Each row is a point on a tangle of strands that fork, close into loops and nearly touch. The rows are in no order.
(in the rows, 128 means zero)
Points whose rows are less than 120 apart are linked; no others are. Some points are linked to none.
k603: [126 101 134 142 184  62  86 142 136  84 123 140  97  52 167  96 142 166
 179  59 116 138 116 162 123 120 125 110 157]
k919: [132 103 134 109  77 141 212 119 115 107 109 121 185  96  88 147 103 104
 152 156 125 131 100 154 112 144 149 122  86]
k499: [125 132 115 128  88 172 135  78 121 126 157 102 156 127 176 132 129 146
 122 116 128 150 122 160 131  82 146 106  76]
k310: [100 180 141 113 132 171  97 147 132 152 140 123 111 192 124 150 137 142
  81 144 149 144 184  78 156 138 116 171 145]
k443: [ 73 175 168 108 144 146 137 154 161  88  96 150 119 102 122 164 156 222
 174  70 165 145 173 123 145 131  86 134 129]
k743: [136 164 145 145 179 122 150 148 165  96 124 149 120 144 104 136 156 157
  86 118 143 167 180 127 120 133  93 185 120]
k365: [150 132 137 105  69 167 204 139  94  75 144 146 125 160  97 158  95 110
 141 154 153 151 100 146 110 119 109 102  97]
k177: [ 99 125 161 113  50 178 131  97  86 184 115 120 171 150 110 114 115  76
 168 167 140  77 121  85 125 147 169 142 115]
k907: [132 161 137 148 188  95 130 150 146  89 136 165  83 121 127 126 138 146
 119  81 127 157 153 131 119 114  69 150 150]
k226: [ 72 141 119 138 148 112  99 137 137 164 102 155 134  83 108  69 121 134
 137 131 128 101 144  93 116 180 134 178 168]
k491: [133 149 127 133 108 190 161 101 140 117 133 115 153 192  90 157 160 125
  68 148 138 158 181 110 127 116 136 160  72]
k688: [109 152 126  90 142 134 142 169 156 114 112 106 131 169 125 187 142 195
  87 115 126 148 167 137 175 126 122 114 133]
k830: [127  94 128 132  86 146 152  80  94 180  89 108 177 141 139 134 114  58
 137 152 133  79 105 103 129 145 168 148  95]
k672: [169 154 141 116 104 172 186  92 151  79 138 111 149 175  56 174 182 140
  79 119 165 172 180 120 139 111 128 148  66]
k344: [101 106  93 174 183  87 137 145 120  95 129 160 127  48 140  46 118 115
 143 125 111 142 116 129  74 164 116 166 136]
k868: [147  83 101 123 114  92 128 140 114 166 118 133 118 131 115 117  98  62
 149 166  98  71  87 119 119 159 154 128 150]
k21: [180  84 137 133 171  40  46 104 171 132 140 103 102 116 144 111 168 140
 166  87 127 115 107 142 139  94 152 100 163]
k883: [101 175 138 156 170  99 114 165 120  79 136 170  75  95 147 115 125 168
 152  93 129 152 132 133 115 118  61 125 159]
k231: [ 73 122 113 132 139 135 132 128 123 177  80 140 173  88 131  99 117 116
 123 138 118  79 129 106 135 189 159 177 140]
k673: [153 171 164 159 119 146 131 141  95 109 173 182  69 151 106 105 112  86
 156 155 156 143 108 105  86 115  70 124 145]
k777: [163  74 129  89  87  94 115 123 137 164  98 100 144 138 104 149 106  79
 169 156 109  69  72 138 153 143 184 114 148]
k102: [112 144 103 109 135 144  63 126 154 167 135  84 131 159 181 148 134 164
  84 110 120 127 139 132 178 104 139  95 144]
k577: [132 135 156  92  65 165 147 143 100 109 155 150 109 150 103 139  94 128
 174 152 159 124  84 137 130 126 101  92 118]
k495: [142  88  66 166 139 108 182 141  93 133 118 133 146  79 138 100  89  72
  94 154  96 125  93 157  91 140 143 121 110]
k425: [104  90 115 138 131  93 162 129 121 144  71 130 189  72 104  96 116  76
 143 147 105  76 100 115 111 195 179 184 119]
k8: [ 84 139  80 144 137 152 131 152 107 147 134 136 141 108 151 104 100 125
  95 135 113 132 139 121 127 158 115 138 146]
k105: [149  83 150 141  86 129 180  64 108 119 110 107 187  91 108 132 134  89
 151 134 134 123 100 137 101 125 174 137  64]
k987: [110 139 154  98  55 190 101 100 124 160 159 103 137 167 158 138 110 138
 172 141 157 106 115 116 160 103 147  84 126]
k650: [194  89 129 143 134  97 128  84 140 160 142 104 132 175 128 154 147  82
  94 156 112 123 112 142 112  91 153 117 122]
k524: [ 72 153 140 122 160 125  98 151 155 139 117 151 118 112 100 108 136 174
 139 111 144 123 163  89 133 166 109 174 168]
k893: [126 141 188 119 110 142 143 114 143 113 121 135 144 154  69 137 176 148
 169 127 166 139 159 101 121 130 129 155 112]
k58: [157 117 138  98  42 167 139  99 111 155 139  97 145 162 143 169 106 115
 136 155 149 116 101 145 140  90 142  72 101]
k468: [128 113  69 130 152 100 120 151 127 134 118 110 125  91 190 130 101 141
  81 122  88 117 103 171 137 125 128 100 145]
k421: [108 125 132 150 170  99 116 146 113  77 139 161 109  60 155 100 123 175
 197  88 134 152 112 159 110 117 107 112 137]
k706: [134 104 130  97 119  96 122 159 119 147 112 143  99 112 109 115  90  97
 176 152 123  90  91 123 136 165 121 118 179]
k984: [148 145 111 160 146 148  70 104 141 191 153 109 124 185 134 107 166 101
  61 159 128 132 167  84 119 120 136 162 128]
k720: [111 137 101 134 123 153 121 117 119 119 143 122 139  95 179 111 117 152
 146 100 123 155 117 162 132 103 136  99 122]
k640: [145 110 110 135 128 142 145  87 138 173 108  87 173 162 130 149 161 101
  62 154 113 118 161 122 127 122 175 152  91]
k696: [106 135  97 150 159 102  89 149 134 184 129 123 109 105 139  86 113 120
  95 129 114 107 147  95 137 161 119 157 171]
k463: [101 172 117 141 165 167 127 142 138 131 139 152 120 166 112 130 150 153
  77 130 139 154 181 113 129 149  99 175 133]
k261: [161 100 161 155 109 134 167  44 125 139 108  98 185 133 103 110 176  83
 126 140 126 118 130 116 108 114 175 155  62]
k170: [109 125  97 116 149  94 111 170 120 120 125 145  97  80 134  87  80 116
 163 119 113 112  89 123 125 170 109 117 178]
k741: [128 123  97 145 215  78 166 165 152  73  97 149 142  97 116 140 132 155
  81 111  99 164 147 157 121 151 119 161 126]
k788: [148 170 115 123 137 149 147 160 134  79 143 132  91 175 164 188 131 166
  82 110 122 150 161 158 147  67  74  82 137]
k169: [152 175 120 187 154 123 123 148 103  99 181 185  74 135 132  88 110  97
 118 146 133 155 133 116  74 108  67 122 136]
k3: [191 130 149 136 159  93 115 129 139 101 142 127  92 162 140 158 162 127
 118 100 115 141 132 157 129  74 113  94 142]
k502: [ 88 144  80 114 139 124  63 156 150 153 133 103  97 115 196 144 102 185
  72  94 115 123 141 138 190 130 113  76 178]
k224: [189 141 124 135 155 105 143 135 118  66 152 135  86 162 145 190 136 140
  90  88 106 163 143 181 132  54  84  72 117]
k348: [169 131 152 126 105 142 199 114 141  42 136 135 131 161  58 179 162 145
 115 109 156 174 161 143 127  99 102 124  68]
k422: [127 104 128 145 106 158 120  74 128 192 106  97 180 144 164 120 139  87
 108 126 122  96 139 109 137 115 180 133  93]
k63: [147  89 104 136 109 117 205 133 105 119 105 137 179  90 116 136  87  71
 124 161 106 120  84 162 110 141 151 117  92]
k59: [135 128 180 124 145 105 141 115 150 108 132 147 143 129  96 112 169 143
 164 115 139 144 145 116 112 136 122 164 126]
k77: [108 162 126 121 107 191 103 148 109 163 142 132 123 204 114 135 104 115
  84 169 146 114 169  87 144 144 138 153 148]
k133: [139  75 111  91  98  96  89 124 141 190  88  86 134 129 144 156 106  99
 142 130 105  68  91 135 161 142 190 106 153]
k395: [100 159 141 117 111 156 107 108 124 132 151 143 120  94 159 114 138 177
 182 106 149 146 130 124 126 107 107  99 136]
k654: [111 167 113 107 158 135 138 170 143  97 120 127  96 148 160 171 140 189
  83  84 111 173 159 165 170  99  87  98 131]
k882: [167 123 171 156  97 153 144  36 128 123 158 115 160 125 122 107 174 107
 136 127 146 160 130 124  90  83 146 144  64]
k220: [149 104 160 120 147  99 119 111 153 145 115 128 137 116  93 119 147 108
 177 129 124 109 118 113 120 143 160 155 141]
k767: [118 149 133 128  75 191 141 143  93 143 132 132 139 183 111 133  95  92
 104 188 137 124 130 102 132 140 136 153 115]
k160: [103 120  54 107 140 106  67 156 123 153 123  98  96  93 207 133  95 156
  86 105  97 114 110 149 171 141 134  62 177]
k514: [128  97 120  65 129 103  87 137 158 182  97  79 144 132 145 163 118 143
 135 121 104  92 120 139 180 139 168 111 160]
k537: [ 84 165 178  99 118 176 138 137 145  76 119 155 118 108 107 157 144 218
 192  89 174 146 140 122 128 110  91 122 109]
k85: [164 120 126 111  73 172 147  79 129 130 146  85 157 166 149 170 144 129
  99 130 129 154 118 158 139  63 160  77  68]
k43: [137  87  77 143 157 107 132 130 124 128 126 107 142  95 164 113 113 114
  98 138  87 130 108 175 109 133 144 119 116]
k213: [102 123  89 160 180  65  99 180 110 100 131 157  80  39 152  51 103 129
 155 104 106 127 114 136 106 173 105 137 170]
k321: [144 131 104 124  99 179 198 133 114  96 137 133 140 155 118 158 106 109
  94 163 123 158 125 150 110 109 116 107  95]
k136: [ 97 142 147 114  62 198 144 125  93 140 122 136 154 160 100 128 100  95
 160 176 149  98 130  98 126 161 152 147 117]
k564: [165  92 153 139 175  49  73 118 144  86 137 126  99  82 161 110 161 151
 189  67 116 134 103 154 115  90 147 103 147]
k117: [154 120 159 114 119 104 132 169 111 128 134 145  85 171  86 140 101  87
 154 169 131 114  87 115 119 141 112 114 159]
k107: [ 71 123  52 144 131 136 127 174  93 154 132 138  97  63 182  78  77 116
  92 138  92 122 112 120 128 176 100 114 154]
k854: [117 125  86 197 209  95 122 157 116  95 146 156 109  86 138  67 125 127
  91 127  93 166 136 133  88 141 101 166 132]
k323: [152  99 166 140 150  88  69  83 160 172 137 115 139 135 106  91 179 118
 166 123 133 111 142 108 121 130 170 167 150]
k457: [135 129 138 112 123 153 141  99 160 149 116  97 173 188  86 162 174 131
  59 146 135 146 183 102 148 133 158 175 102]
k582: [194  87 172 143 163  60  57  85 165 156 144 112 108 133 121 104 184 123
 159 114 124 124 117 120 120  96 164 141 153]
k244: [ 76 173 148  85 133 148 127 161 147 104 108 130 128 143 117 171 137 205
 122 101 155 133 169 120 176 142 110 123 136]
k898: [166 145 196 121 103 135 207 140 122  53 129 161 112 163  49 167 160 140
 144 134 170 136 144 123 121 120  89 142  89]
k861: [ 99 156 184  95  74 173 150 105 143  90 123 131 151 139  78 149 151 196
 180 105 188 143 138 105 146 120 117 140  96]
k187: [136  84 144 114 136  82 165 119 141 149  78 114 182 105  82 127 130  84
 155 148 118 102 101 121 129 165 177 170 122]
k47: [142 112 105  84 132 108  72 131 161 182 127  74 123 169 163 170 140 160
 104 113 119 110 131 141 175 111 153  81 148]
k839: [151 133  97 190 176  95 113 133 105 116 153 152  93 119 152  75 134 105
 104 134 103 142 122 128  86 129  93 134 139]
k462: [165 134 141 141 119 136 121 140  93 130 170 149  96 166 107 119  96  80
 129 186 133 126  97 120  99 119  99 114 142]
k802: [122 132 137 106  68 151 100 122  99 144 162 132 110 133 147 124  94 113
 188 139 148 112  76 130 128 115 121  70 143]
k237: [ 55 177 168 133 164 139  95 146 155 125 115 153  99  92 134 119 143 197
 160  86 161 139 169  99 133 144  84 155 161]
k900: [ 89 110  72 138 107 135 118 153  84 149 140 128 116  58 181  83  54  92
 131 143  93  94  68 133 118 157 119  89 139]

A fork is a point with three links, a tip a point with one. Leave the first point through the second and follow the links. Name the first fork or tip that comes.
k514, k47: k882
k502, k102: k706
k743, k463: k898
k3, k224: k443

Name the points in between on the shortest way along the links from the first point to the second, in order.
k105, k160: k919 > k63 > k495 > k43 > k468
k893, k907: k59 > k220 > k323 > k582 > k21 > k564 > k603 > k421 > k883
k321, k395: k365 > k577 > k802 > k987 > k58 > k85 > k499 > k720
k102, k170: k47 > k514 > k133 > k777 > k868 > k706
k136, k421: k767 > k77 > k310 > k463 > k743 > k907 > k883
k107, k3: k8 > k696 > k226 > k524 > k237 > k443 > k244 > k688 > k654 > k788 > k224
